Points, in no order, along strands that fork and pass close to each other.
Points whose rows are less than 100 apart are linked; no others are. Some points are linked to none.
J76: [-23  27  -8  -9 -43   2 -15 -46 -22 -25 -19  16 -30  57  22  23  62 -11
  15  -7]
J306: [-27 -78  14  17  30  15 -18  -4  -5 -19 -31 -15 -11 -48  -9 -50 -67 -16
 -37   8]
J466: [ 12  21  -7 -32   4  35  36  23  21  32  38 -31  75   3  10  -5 -65  86
  13  43]
J949: [ 55  -4   2 -21   0  -5  -5  23  17  -9   8 -28 102 -18  10  14  19  70
  -3 -31]
J104: [-16  32 -15  25  29 -19  41 -13   8  30  -6  39   4 -29  -1  16  10 -39
  20 -39]
J292: [-55 -33  55  26  91  23   7  -9 -19   4 -15   7  12 -33  -5 -56 -36 -20
 -51 -44]
J990: [-22 -41  34 -10 -28  21 -37   0 -22 -49 -38  -9 -58  70  -6 -22  48 -35
 -18 -33]
J626: [-47  52 -48  20  13 -23  40  -7  10  19  29  37 -25   2  14 -30 -45 -32
  40  16]
J970: [ 41  -5  16  25 -18 -15 -24  33 -11  29 -59 -16 -29   6 -47  45  44  -3
 -27  25]
J795: [ 32 -17  -7 -51  -8 -13  23  -2  31   4  19  49  49 -18  16  43  20  22
  15 -46]
J345: [-18  49 -31  42  -1  11  17   7 -49  37   0 -21 -47 -31 -15 -28   2  -2
 -18  41]
J268: [ 68 -10 -11 -38  -5 -10 -28  24   2 -33  -9 -45  63 -52   2  12  24  43
 -12 -33]
J897: [ 40 -52  -9 -10  14 -14 -41  29  -4 -42 -25 -56  10 -85   4 -28 -19 -33
 -37 -22]
J122: [ 39  27 -41  -6  13  -7  40 -13  37  28  33  26  18 -43  -8  -5   4  18
  29   1]
J311: [ 13 -24   1  25  -4  -1 -22  29 -27   6 -22 -27  -4 -56 -25  20  31 -10
 -43 -17]
J54: [-54  -5  45  29  39   5 -26  -9 -50 -29 -48  11 -17  29   9 -32  38 -40
 -46 -17]
J401: [-56  44 -20   6   5 -28  33 -50 -55  -8 -29  51   8  26  21  22  22 -28
  11 -16]
J689: [ 41 -45  -3 -32  16 -26 -20  17  17 -40 -30  10   6 -71  10 -12   3 -17
 -31 -35]
J895: [ -5 -36  16  16  46  22 -19   4 -47   3 -15 -82 -15 -89   8 -28 -12 -25
 -64 -46]
J452: [ 69  28 -45  -8  -5  -2  -6  28   7   7  43 -48  37 -64  26   7   5  22
  20 -17]
J725: [-10  18  29 -21 -25  41   1  -2  26 -10  40  -5  18 104  36 -29 -18  61
  34  56]
J894: [-11  30   7 -20 -48   8   7 -34   3 -19  18  15   4  69  31  17  54  19
  41  -8]
J296: [  1  17  10   6 -30   7 -31 -12 -39 -12 -22  11  -9  32 -12  23  68  -2
  -2  25]
J457: [ 21   6  -6 -22 -40   2  31  28  25   1  32  16  33   7  18  13 -10  58
  30  45]
J285: [ 13  16  56  28  16 -21  -4   9 -32  18 -82 -21 -62  52  -4  21  49 -32
 -37   0]
J772: [-10 -71  -3   6  52  14  12 -21   9   1 -25 -26   1 -70   0 -44 -74 -48
 -30 -43]
J699: [ 16  21 -29   3  32 -23  43 -17  41  43  14  46  12 -19 -28  21  14  -8
  39 -44]
J151: [ 11  20  27   3 -60  -6  -5 -19  24   4  28 -37 -19  81  -4  19   0  32
  15  60]
J605: [ 34  16 -15 -39   8  21  36  18  24  17  26  33  66 -14  11  48  -3  43
  39 -22]
J554: [ 41 -16 -34   9  -1   2 -27  14 -14  10  15 -31  23 -75 -18  25  18   2
 -20 -61]
J424: [ 69 -42   8   4   7  -4 -81  50  11 -40 -31 -68   1 -53 -23   1 -12 -23
 -42 -13]
J200: [ 16  26 -56   7 -12  -8  11  -6  14  31  45  -7   1 -44 -22  -6 -11  22
  25  35]
J883: [-57  27  21  25  46 -27  43  -6 -77   9 -32  -2  -5  -8   5 -12  40   4
 -30 -15]
J144: [ 47  -2  18 -12 -31   9 -17  -1   3  -2 -18   4  -1  40 -21  34  71  33
 -12  21]
J778: [-22  65   1  42 -28 -28  -1 -14 -28 -14 -35 -12 -44  72  17   4  -4 -18
  22  60]
J995: [ 45 -57  18 -55  -4   2 -32  28  18 -48 -33   0  10 -31  15  11  23   9
 -15 -20]
J145: [-35 -53  60  32  29  25 -33  -2 -32 -11 -58 -11 -30  22 -11 -33  -1 -34
 -52  20]
J712: [ 23  21 -45  -9 -17  24  -3  -3  11  27  70 -63 -18 -53 -22 -18 -45  21
   7  38]
J732: [ 12  17  16  43  -1 -13   2  26 -52  31 -41 -29 -27 -15 -46  26  23 -13
 -40  14]
J189: [ 15  -5  67  22  48 -16  -4  29 -36  23 -81 -32 -45   7  -5  -4  42 -26
 -64   9]
J745: [ 14 -74  33  14   8   5 -42  11  -8 -10 -64 -17 -31 -10 -38  -8  -5 -27
 -62  21]
J71: [-23  22  12  -5 -52 -17  -6 -28  22 -28  26  -2 -29  75   9   0 -10   2
  20  58]
J809: [ 19  47  -7  45 -16  -6  -3  17 -25  34  -8 -12 -37 -19 -30  16  18   1
  -4  58]
J56: [ 15  11  15 -23 -17  11  41  26  18   6  15  -6  59  42  28  19  11  83
  24  14]
J558: [-21   5 -13  33 -26  -4  -9   7 -21  14  -3  10  -1 -33 -17  38  36  16
  -5 -26]
J369: [  8 -76  38 -14 -15   8 -36  13  12 -32 -46  -3 -47  34 -25  -3  31 -22
 -27   7]
J75: [-34 -73  31  -9  36  37  20 -40 -18 -16 -54   5 -10 -22  11 -54 -73  -3
 -27  39]
J825: [-42  34  10  28 -33 -34 -22  -8   5 -14  14 -17 -41  64  -1 -12 -41 -15
  19  85]
J791: [-51  38 -13  21  14 -40  30 -28 -59  13 -28  16 -19  -7   0  -5  27 -12
  -6  10]
J704: [-36   5   5 -29   1   3  23  -1  35  12  65  25  40  34  -1   7 -60  43
  40  22]
J617: [-32   0  44 -12 -17  -6 -57   8  35 -11  49  -6 -21  56 -29 -20 -50  16
   0  49]
J829: [ 32  13   6 -12 -36 -28  22  18   9  -1   2  18  11 -32  33  26  23  34
  17  16]
J396: [ 33  43  -4  32 -28   4 -17  25  13  29  22  -9 -27  22 -25  -3  -3  26
  13  76]
J431: [ -5  33   1 -10  11 -11  40  -5  73  42  62  34  20   9   2  25 -52   6
  47   7]
J298: [ -1  34 -43   2  15   6  43 -15  60  58  78  -1  -3 -18 -20  14 -60 -22
  44 -14]
J577: [ 83 -15  -1 -11   4 -22 -54  45 -10 -40 -17 -61  40 -38 -26  13  19  12
 -27 -19]
J872: [-32  12   0  -2   4   7  -5 -28 -30 -31 -37  59 -12  48  43   4  53 -52
  20 -65]
J890: [  24  -10  -42    0   13    7   12   13  -33   24   27  -35    6 -101
    7   23    5  -37  -21  -54]
J658: [  6 -14   2 -30 -16 -26  21   4  -3  -7  -7  52   4 -35  29  29  36  -6
   5 -12]
J387: [-37  43  -9  23 -11 -50  33 -32 -48 -36 -43 -20 -40  70  13 -12  25 -33
   6  36]
J191: [ 29  19  -8   3 -18  10  -7  34  28  19  56 -65  52  -5   3   3 -48  74
   8  45]
J485: [ 57  32 -21  17 -28   0 -17  22  13  18  22 -45   3 -72  21  -2  19  14
  -4  11]
J206: [-37  -9  12 -20 -29  -5 -30  -3  39  -9  59  27   5  44   6 -22 -64  19
  15  46]
J266: [ 71  11  14   3 -29   0 -20  59  20  -6 -17 -46  30  -3 -17  61  29  48
  -9  11]
J568: [-29  45 -51   3 -24 -10   1 -29   3 -29   8  37 -21  79  34 -21  -2 -15
  58  19]
J963: [  2  34 -22 -22  -1 -15  56 -27  45   0  21  62   1  57  32  14   5  -9
  63   1]
J230: [-10  27 -11  42  -8  16 -37  21  14  26  42 -15 -45  -9 -17 -35 -37  -7
  13  72]
J392: [ 20 -58  19 -45 -30   8 -17  -4  10 -43 -28   3 -22   7  -7  -5  62  11
 -28 -15]
J477: [-12  45  29  27  10 -33  24  -5 -48 -15 -71 -26 -63  53  11   7  49 -34
 -20  24]
J52: [-36 -60  12 -31  27   1  23 -20  12 -22 -37  46 -25  22   2 -45  11 -53
  -4 -58]
J264: [ 67  30   0  10 -29   1  -4  45  24  20  13 -56  29   6   0  24   4  77
  12  42]
J600: [-33   9  24 -25   3  29  30  15  28  17  43   7  52  69  25 -31 -48  69
  38  29]
J607: [-22  31 -28  19 -19 -14  19 -14  14  11  35  52  31  31 -14  48  -2  15
  48 -20]
J528: [-28  30 -26 -32 -15 -25  51 -37   9 -11  -6  48 -19  64  16  21  36 -31
  49 -46]
J107: [  7  13   9 -24 -36  19   9 -10  16  -4  22   5  40  74   9  14  43  64
  33  -4]
J616: [-13  28 -14 -40 -36  -6  34 -34  27 -35  50  42  -9  97  42 -17 -12   1
  68   7]
J564: [  7   8 -18 -11   3  29  -9  -4   7  13  -2  74  22  25 -29  20  44  15
  26 -41]
J513: [  -2  -52  -14   -4   46   23    6    3  -37   11   -7  -50    0 -103
    1  -21  -42  -49  -52  -68]
J256: [-55 -79  22 -18  33  12  19 -35   3 -17 -46  38 -20   9 -11 -33 -30 -41
 -29 -25]
J721: [-29  23 -30  44 -26  -9   9  -7 -18   7  17  28  -6  11 -28  38  13   8
  19  -1]
J861: [-56  -1   1 -24  -7 -26 -53 -19  24 -36  59  35   5  71  10 -42 -61  -8
   1   0]
J65: [ 31 -21   2 -25 -11  27 -30  10  -4  -3  -3  36  31  -1 -19  16  49  43
   0  -7]
J294: [-43 -11  -9  26  35 -16  26   5 -25   9 -17  31  -4 -40  -3  -8  13 -33
  -6 -52]
J718: [ -3  11 -25  11 -14  29 -32  -1  17  28  81 -26  -8 -11 -14 -42 -61  16
   6  37]
J344: [ 11 -59  -5 -32  32 -10  -7  -4  14 -11 -12  40  19 -60  -8  -4 -14 -28
 -16 -54]
J741: [ 14 -98   3  15  -7  21 -27  -4  22 -33 -36 -22   2 -36 -11 -37 -59 -19
  -7  31]
J779: [-41  -6  34  32  51 -10  24  33 -51   1 -35 -12 -14 -40  -4 -13   3 -10
 -45 -36]
J175: [-49 -32  71  30  75  11  -8  26 -54 -16 -18 -31  -6 -24   2 -37 -18   4
 -63 -12]
J484: [ 28  35 -41  13  -7  14  16   4 -30  24  22 -52 -15 -88  19   7   2 -17
 -19   4]
J496: [-14  43 -12   5 -27   7  -6 -35  11  14  40  35  13  -2  33  -9   0  15
  31  40]
J160: [-52 -19  19  -7   4  16 -15 -15 -50 -28 -50  35 -16  20  32  -3  45 -41
 -24 -28]
J543: [-50  46 -49  21   4 -30  11 -34 -15 -16   4  40 -12  46   8 -24 -59 -33
  41  22]
J751: [ 34  36 -57 -22  25  23  39   3  53  61  78 -30  31 -35 -11  16 -50   0
  46 -18]
J880: [  2 -51   6 -37  12   0  -4 -35  37 -16 -22  63   6  -3   0  -3  19 -34
 -16 -62]
J186: [-17  -3 -15  -4  16  12  -6  -7 -22  -7 -16  68  15  23  -1  23  41 -35
  23 -52]
J848: [ 57  34 -61 -26  11  30  21  -2  23  32  70 -42  49 -57  12   8 -17  20
  31 -31]
J238: [  1   8  39   8 -20  -4 -40  11  56  14  40 -35 -12  65 -17   7 -43  35
   5  75]
J138: [-37 -52  24   1  76  23  27 -21   3  22 -17   6   7 -58   0 -12 -53 -48
 -35 -64]
J944: [ 66  -6  35   6 -20 -11 -62  32   8  -3 -37 -31  -3 -10 -33  67  31   5
 -30   6]
J866: [-27  44 -36  42  25   0  41  -7  -7  43  14  11 -12 -36  10 -20 -14 -37
  31 -16]
J736: [-31 -84  25 -33 -15  38 -16 -42  13 -39 -28  35 -31  22  -2 -28 -28 -29
 -16  -6]

A fork is a point with three links, a tip a point with one. Leave the first point through the second and follow the links. Name the first fork or tip that comes.
J311 / J554 => J704
J564 / J65 => J605
J76 / J296 => J369
J189 / J285 => J206
J431 / J298 => J311

Follow the links from the first point to the second, and from the first to the third. Name the last point that the two ways share.
J75 / J266 / J721 => J732
J138 / J466 / J484 => J732
J543 / J721 / J298 => J311
J285 / J809 / J607 => J311
J568 / J292 / J401 => J779
J256 / J144 / J268 => J689

A fork is a point with three links. Follow the links from the first point to the second and name the forks in between, in order.
J54 / J897 => J369, J689
J543 / J704 => J104, J809, J732, J311
J191 / J626 => J732, J809, J104
J895 / J396 => J772, J779, J104
J311 / J699 => J732, J809
J528 / J294 => J104
J71 / J191 => J206, J704, J311, J732
J122 / J138 => J104, J779
J292 / J345 => J779, J104, J809

Name the points in between on the shortest way along the links from the first point to the second, in order.
J431 / J387 => J704, J206, J617, J238, J151, J71, J825, J778
J745 / J457 => J145, J54, J160, J872, J186, J564, J65, J144, J296, J76, J894, J107, J56
J944 / J825 => J970, J732, J311, J554, J890, J484, J485, J452, J848, J751, J298, J431, J704, J206, J617, J238, J151, J71
